Points on a hilly landscape, in no order, each with its height.
From any point a ball rolls to the lowest of the 2 points nearest to it. It stops when none of these is lower. Distance is the straight distance between rows; heights are no part of it.
Mumab: [-18 -26  13  19   2  -1  22  34   0 -37 -29   0 -13  31  -2  23  13   9
   8   6  31]  h=185
gedo: [ 12  -2 -17 -20  -7 -10 -19  -8  -1   9   9  11  13 -12  25  26  10  22
  23  21  44]  h=773
Bobop: [-13  13  26 -10  -7 -10 -17 -48 -17 -14  -1  12  13  15   5  -4 -15   6
   8  -8 -19]  h=178
subu: [ 20  15 -18 -29 -23  -2  -1  10  -6  23  -3 -11  19 -17 -17 -15  12  13
   0  16  10]  h=571
kosig: [ -9 -39   5  26   6  18  14  -9  20 -29   8  20 -12   6 -11  18  -1  -3
  -3  -8  -2]  h=98
subuz: [  5 -23  -9  19  25  -1 -10   6  17  12 -16   6 -12 -21  30  46  26 -15
  40   5  35]  h=255
feruv: [ 20   6   8 -16 -28  10  -8 -29  18 -25   5  -9   3   6  14   3 -19  12
   6  10  22]  h=311
Ravop: [ -1   8  44   5  -6  -2   5 -14 -21   8  -6  -8   5  32   4  18  -9   6
  16  11  36]  h=349
ged: [-28  15 -36 -10 -21 -18 -16  19  26  -6 -14 -12  27 -10  20  13  14   7
  26  17  14]  h=602
dizi: [-25 -18   7  35  11   6   7  11 -14  -2  -3   5  -2 -24 -17   3  14 -33
 -43 -29 -18]  h=391
migo: [ 11 -22 -27  -1  23   6   8   9  18   0  17  -3   5   3 -15   6  23  13
   7   8   5]  h=230
gotup: [-27  40  16  -1   4 -21 -11 -12 -23  20   5  35 -28  19   2 -28   2  30
 -11 -18 -23]  h=194
lan: [ -2 -19 -17  31  12  11  -3   8 -10  -4 -37 -10  -8 -23  26  43  -3 -23
  35  13  35]  h=202
tabo: [ 27  21 -17  -8 -27   4 -25   1 -20  -2   4 -28  13 -22   9 -15 -27 -14
 -26   5 -19]  h=432
buvef: [ 14  20  35   6  10   8  20  -1 -22  15 -11 -10  -4  13  12   8 -38 -16
  17   7  27]  h=404
lasi: [ -4  -8  28   5  -1  -8  22   9 -37   0 -15  19   6  36  -3  26  -6  19
   8   3  29]  h=394
rerag: [ 13  41  25  -3   5   7 -12 -11   0  -1  39   4  -2  21  -6  -1  -6  13
 -20 -16   0]  h=608
Temi: [-30  -3  -4  -1   8   3  18   5   4  -8 -14  26 -21 -15 -16 -32   0   2
 -20 -13 -26]  h=159
kor: [-37  20   5  -2  -3   6 -16   3  -7 -19  15   0   5  37  -9  37  -2  24
  -5 -18   8]  h=344
romud: [  4  -8  -6  -9   6 -18  20  -5 -14  11  12  29  18  -6  -4 -19  -6  18
  -7   7  -8]  h=353
Fere: [  6   6 -32 -22   8 -17  -9  -9   6   4  -4   6  16 -31  12  12  -1  -9
  26  -4 -19]  h=161
lavu: [ -6  29  13 -12  22 -13  22  20  -3  18   6   4   5 -14 -13 -34  -1 -12
 -21 -12 -14]  h=434
masok: [-23  18  10 -11  16 -10   2   4 -24 -12  -7  -3  32   4 -41  -3  33   9
 -18 -19   9]  h=442
vig: [-30  16   0   2  14   4  -1  16  21 -31  20  -9  13  13 -19  20   3  -3
 -11 -14  12]  h=287
tivi: [ -9 -30  -9  37  -2  -3   2  31   9 -15 -16  12 -14  25 -25  20  21  17
  13 -12 -22]  h=179
zepa: [ 22  -8 -11   5 -36   7   1 -17  29 -17  19  -6  12 -19  -2   4 -13  -7
 -12  10  17]  h=380
tuzif: [ 18  18 -17 -18  -1  17 -22  22 -13   0   3 -50  -1  -6  -7  -4  -6 -21
 -20   5 -16]  h=386
Fepi: [ 14 -10 -17   6   7   1 -23  -4  35  11   2   6  -9 -29  20  41  10 -16
  33  -1   6]  h=263
Tola: [-18 -10  -1  -4  17  33   3  11   0 -18  -4 -24  -5 -11 -37   1  31 -17
 -33 -14   0]  h=291
nula: [  3  -5  -7  -7  21 -12  12  15 -18   1 -38  -4   5  12  23  28   1   2
  40  10  30]  h=590
Mani: [  5  16  -3   0  19  -5  21  26  17  15  16 -16  14 -13 -21  -8   2 -27
  -5  -6 -15]  h=474
lagub: [ 12 -18 -17  -2   7  34  -6  -1  12  -9   4 -33  -5 -19 -25 -14  19 -12
 -20   4  -2]  h=246
Tupa: [-12 -13   9  48  17  10  -6  10  14  20  12  -5  -8  -6 -28  -8   8 -23
 -19 -32 -29]  h=420
Lanin: [  7 -23  -7 -11  23  19  13   8   2  -6   6   1 -15  25   7  21   8  21
  17  12  17]  h=162
fugev: [ 12 -33  -3  32   2   1   6 -13  28  19  -8   9  -9  -3   7   1  -2  -7
  30 -12 -23]  h=128
Mot: [ -4  26  23 -17   1  -5 -17 -24 -27   2   1 -14  28  -2 -32 -21  20  -5
 -18  -5   1]  h=381
Daka: [-26 -14  13  -6   6  21  -1  17 -22  -9 -11 -14  -8 -14 -10  22  13 -39
 -44 -24 -13]  h=346
Nuga: [-14   5 -17  18  -7 -21  -4  17  -6  13  11  -6 -18 -23   4 -39 -30 -26
 -29  11 -27]  h=521
fetek: [ 34  36  15   4  -8   5 -35 -24 -10 -10  22   0  -1  13   2 -35  -7  16
 -34  -6 -10]  h=645
mupi: [ 14 -17  14  -6  -7   4   7   7 -16   9   2 -21  -6 -27  15 -27  -1 -38
 -45   8  -1]  h=481
rikas: [  7  24  50   6  -4 -14  -5 -33 -19  18  -3   0  -8  40  15   1   3  -9
  25  10  -3]  h=288
Saro: [-34  -5 -22  -4  -4 -13 -11   1   9 -28 -22  -6  31   3  43  13  14  19
  23  22  25]  h=652
feke: [  0   8  17   4  16 -19  17   5  17  10  16  19 -39   9  28 -25 -37  -2
  -1   7   0]  h=352
zut: [ -7  10   8 -21   9 -12 -18 -31 -27  -7  -7   9  17  23 -18  -2  14  23
  17  -7 -26]  h=109
nef: [ -7   2 -19 -17 -23 -14  -5   6  -3   0  -8 -13  32   7 -20  -5  16  26
   8  15  18]  h=533
zenat: [  2  29  -5 -20  10 -13   3  21   6   8  20 -16  16  13 -15   5  -4   2
  13  -2 -14]  h=514
Bik: [ -2 -53  -2  25   3  25   8  -7  19 -24 -25   4 -21  17  -3  18  12   7
  16   2   6]  h=96
mavin: [ -2  -5 -18   3 -20  21 -11   1  47 -17  -3 -30 -17  11   9  14  -5  -1
  25  12   7]  h=271
Lif: [ 14 -21  -5  27  19  19  16   0 -12  12 -20  -9 -20  -9  22  24 -28 -30
  28  11  11]  h=145
pazo: [  7 -18 -12  21   5  -3  12   2  21  26  -1   9 -12 -13  -6 -28   6 -11
   6  -5 -36]  h=156
tise: [ 25 -16   1 -13  14  -1  24 -11  18   7  -2  15   1 -22  23  16   8  -3
  23   7  28]  h=684
buter: [ 40  39   4 -20   2 -19  -4  -9   9  22   3  11  -2 -13  26 -46  -6   7
  -2   2  -3]  h=636
big: [ -2  -8  11 -20  11  10  12   5 -35  11  -2  -2  -1 -19  -8 -28  11  -9
 -48  -2   2]  h=472
zes: [ -2   8 -10  -9 -23  24 -10   8  20 -18  13 -18 -15  21 -18  10 -17  13
  -2   5  -7]  h=317
Gavav: [  1 -28   5  17   5   3  16  -8  10  -1  -8   6 -21   5  25  14 -31 -18
  22   0 -20]  h=97
Lak: [ 23   3  14 -24  20  -3  13 -15 -12  16 -18   4   4  -8  29  18  -4   0
  33   8  40]  h=640
rula: [ -8  30  13 -20 -10  -8 -12 -20   1 -19   2 -22  38  -3 -20 -10  -8  -8
   3  -7  -6]  h=307
raza: [ -9 -28 -14  37  -7   7  -6  21  20   4 -22 -15  -2   9 -43  -3  28  -1
  11 -10 -20]  h=195
vipid: [-24  -3   6   4  13  -8  21  25  16 -37  -7  11   3  23 -12  27   8   9
   7 -13  11]  h=234
karef: [ -5  13   0 -13  26 -32   9   1 -17  24   5  20   5 -13  -1 -51   1   9
 -14   2 -10]  h=393
nafot: [ -5  32 -33 -19 -10  -5 -16  23  25   4   4 -35  13   0   2   8   1   3
  21  15   2]  h=560
Rano: [ -7  20  13 -12  -6   8 -22 -19  -3  -5  17 -10  11  35 -20  -5  31  33
  -2   7  20]  h=531
val: [  1  -4 -26 -18   6  -7   7   5 -18   1 -15  -9  20 -28 -15 -16   1 -14
   3   0 -29]  h=58
kazi: [ 12 -19  -5  -6 -14 -16   4 -23 -11 -11   6  15  27  -3  21  26 -12  11
  12  15  34]  h=736
riro: [-12  13  11 -19  -4  -3   9   4  -6   1   2   8  17  23 -35  -5  16  26
  -5  -8  11]  h=487
nofar: [ -8 -34  -2  25   2   2  23   5   7   4 -13  28  -9 -17 -27 -35  13 -11
 -18  -7 -23]  h=184
bavu: [ -3  27  38 -10  11  15 -14 -28  -9  -1  19   9 -11  30 -11  10  23  32
  -4 -19  12]  h=572
buzit: [ -1  26  40  -3   7 -10 -13 -27 -26  19   9  21 -29  34  19 -16   2  17
   8  -1 -18]  h=235
Fofu: [  6 -10 -24  19 -26 -15  -4  -4  13   7  15  16  -9 -28  23 -25 -30 -10
 -12  14 -19]  h=500
gufa: [ 32  -7 -21 -15  14  24  -5  -7  17  -8  26 -18  -1  -9 -10  -8  13  15
  -9  14  16]  h=167
Siko: [-20  21  10 -12  -3  -6   2 -16   3 -24   5   2  12   0  -9 -10 -26  -5
  -2 -19 -30]  h=236
vif: [-22  32   9  -1  -5 -13 -22   7 -30   6   6  -9 -11  -9   5 -38 -26 -16
 -43  -6 -20]  h=497
nopo: [ 11 -16  14 -10  17  19  19 -10 -14   5  22  23 -21  18  11  -2 -13  27
  -7   9  13]  h=241
tas: [  5 -33  -1   8  -6   8  -7  23 -10  26 -14 -42  -1 -10  -9   6  21 -39
 -17   1 -14]  h=166
dofis: [ 18  -2  -1   3 -15   5   8  -8   7 -12  14  -5  16 -34  -8 -28 -11 -23
 -32   8   4]  h=431
Bafuv: [-22  -4 -15  15   2   6  -1  25  47  -6  -6 -28  -8  22  -6   3  17  -5
  27   4  -1]  h=228
sefop: [ 20  21  28  -3  -6 -10  -1 -22   9  -4  13   7 -13  13  41 -18 -40   1
  -1   1   2]  h=299
Kif: [ -2   9   2 -18   6 -17   6   5  -6   6  -8  -2   9  18  12  22 -16   8
  31   1  -6]  h=551
bis: [  2 -17  -7  -3 -11  -8   7   7 -31   2   6  21  14  35  -7  22  -1  34
   8  12  14]  h=430
voda: [ 26  27  -9 -25 -15 -12   9   6  13  24 -10   1   2 -36   8 -32  -3  -6
  -3   8  -8]  h=604
Mudip: [ 15 -13  -8   2 -27 -13  14 -11  10  16   3  31 -12 -24  35   1 -26  -1
   9  12   3]  h=522
sov: [-22  30  24  -9  -4  -4 -28  -6 -54  17   7  -4  -3  -5  -1 -18   2 -12
 -49 -16 -15]  h=464
dol: [ 33   4   3 -30  18  -3  20 -16  15  16   8  16  -4 -13  19 -19   2  13
  15   4   8]  h=682
Doza: [-16 -22 -12   4 -16 -19   8   3  -4 -35 -18   7  29  14   8  18   4  19
  15  19  35]  h=699
pasiz: [-13 -18  -7   3 -14  17  19  23  -5 -12  -7  31 -26  24 -20  20   2  22
  -2 -14 -14]  h=152
sesu: [ -5 -36 -14  45   5  -3 -18   6  36  13  -7  -4   9   2  20  27  28   5
  35   0  23]  h=301
Dege: [-30  18  -4  -8 -12  11  15   7 -10  -6  -9  35 -17   6 -17   3  -2  23
 -16 -31 -17]  h=108
toku: [ -5 -32 -41  16   3  -3  -2  13  28  -4   1  -3  12  -9   2  11  33  13
  15  18  22]  h=280
ful: [ 27  10 -32  -3 -33   1 -26  -8  -2   5   5   3   3 -51  16 -13 -16 -11
 -19   7 -11]  h=470
Sef: [-25   9  21 -19   1   7  -3   3 -47   5  -7  -2   1 -15   0   3  15 -12
 -54 -23   1]  h=413
Met: [ 11   2  22  -6   9 -10   1 -27 -16  11  27  32   5   6   7 -22  -6  27
 -14   5   8]  h=305
kobu: [ 17  18  33  -7 -31  -8 -11 -44   1 -14   1  -2  10  15  22  -4 -31   2
   7   0   1]  h=239
lig: [ 11  -3 -27   6  -2  -7 -22 -10  22  17   4  28  -6 -52  20  12   2 -19
  17  -3 -25]  h=224
masif: [ 19  16 -19  -3 -27  22 -12  25  27  -3   3 -42 -12  -3 -18  -6 -11 -16
 -11   8 -11]  h=351
sede: [ 10 -18 -33   2  -7  -1  -3  22 -11  25 -21 -21  10 -31 -17  -2  21 -23
   1   9 -15]  h=126
gafeb: [-15  22   9 -13  -8  -1   8   7 -17  12   0  25 -17  28  -4  -2 -22  23
   3  -9 -27]  h=154
Moz: [  6 -49   5  43  20   4  13  18  -1 -18 -32  -5 -12  20  10  26  18  -3
  28   4  17]  h=132
Boko: [ -7 -26  18  14   4  21  17  -8  -1 -23   2   4 -18  17   9  28 -30 -12
   7   0   5]  h=59
nes: [  5   3  -1  33   9  12  -6   8  17   4  31 -12 -14 -13  -9 -12 -13 -33
 -23 -11 -32]  h=439

Two balls start at each pair of points below. Name the first point that both come to, or write -.
buter / tabo | -
Doza / Kif | zenat
Lak / kazi | zenat
ful / dol | -

Call two points neighbours if one is among the 2 nearest of the other. Go from one point of each pair to the other, from neighbour to neighbour, staying as low as possible. Name the highest point that can't be avoided.
Bik / Boko | kosig
Dege / Boko | nofar
Bik / val | Fepi
Lanin / gufa | migo
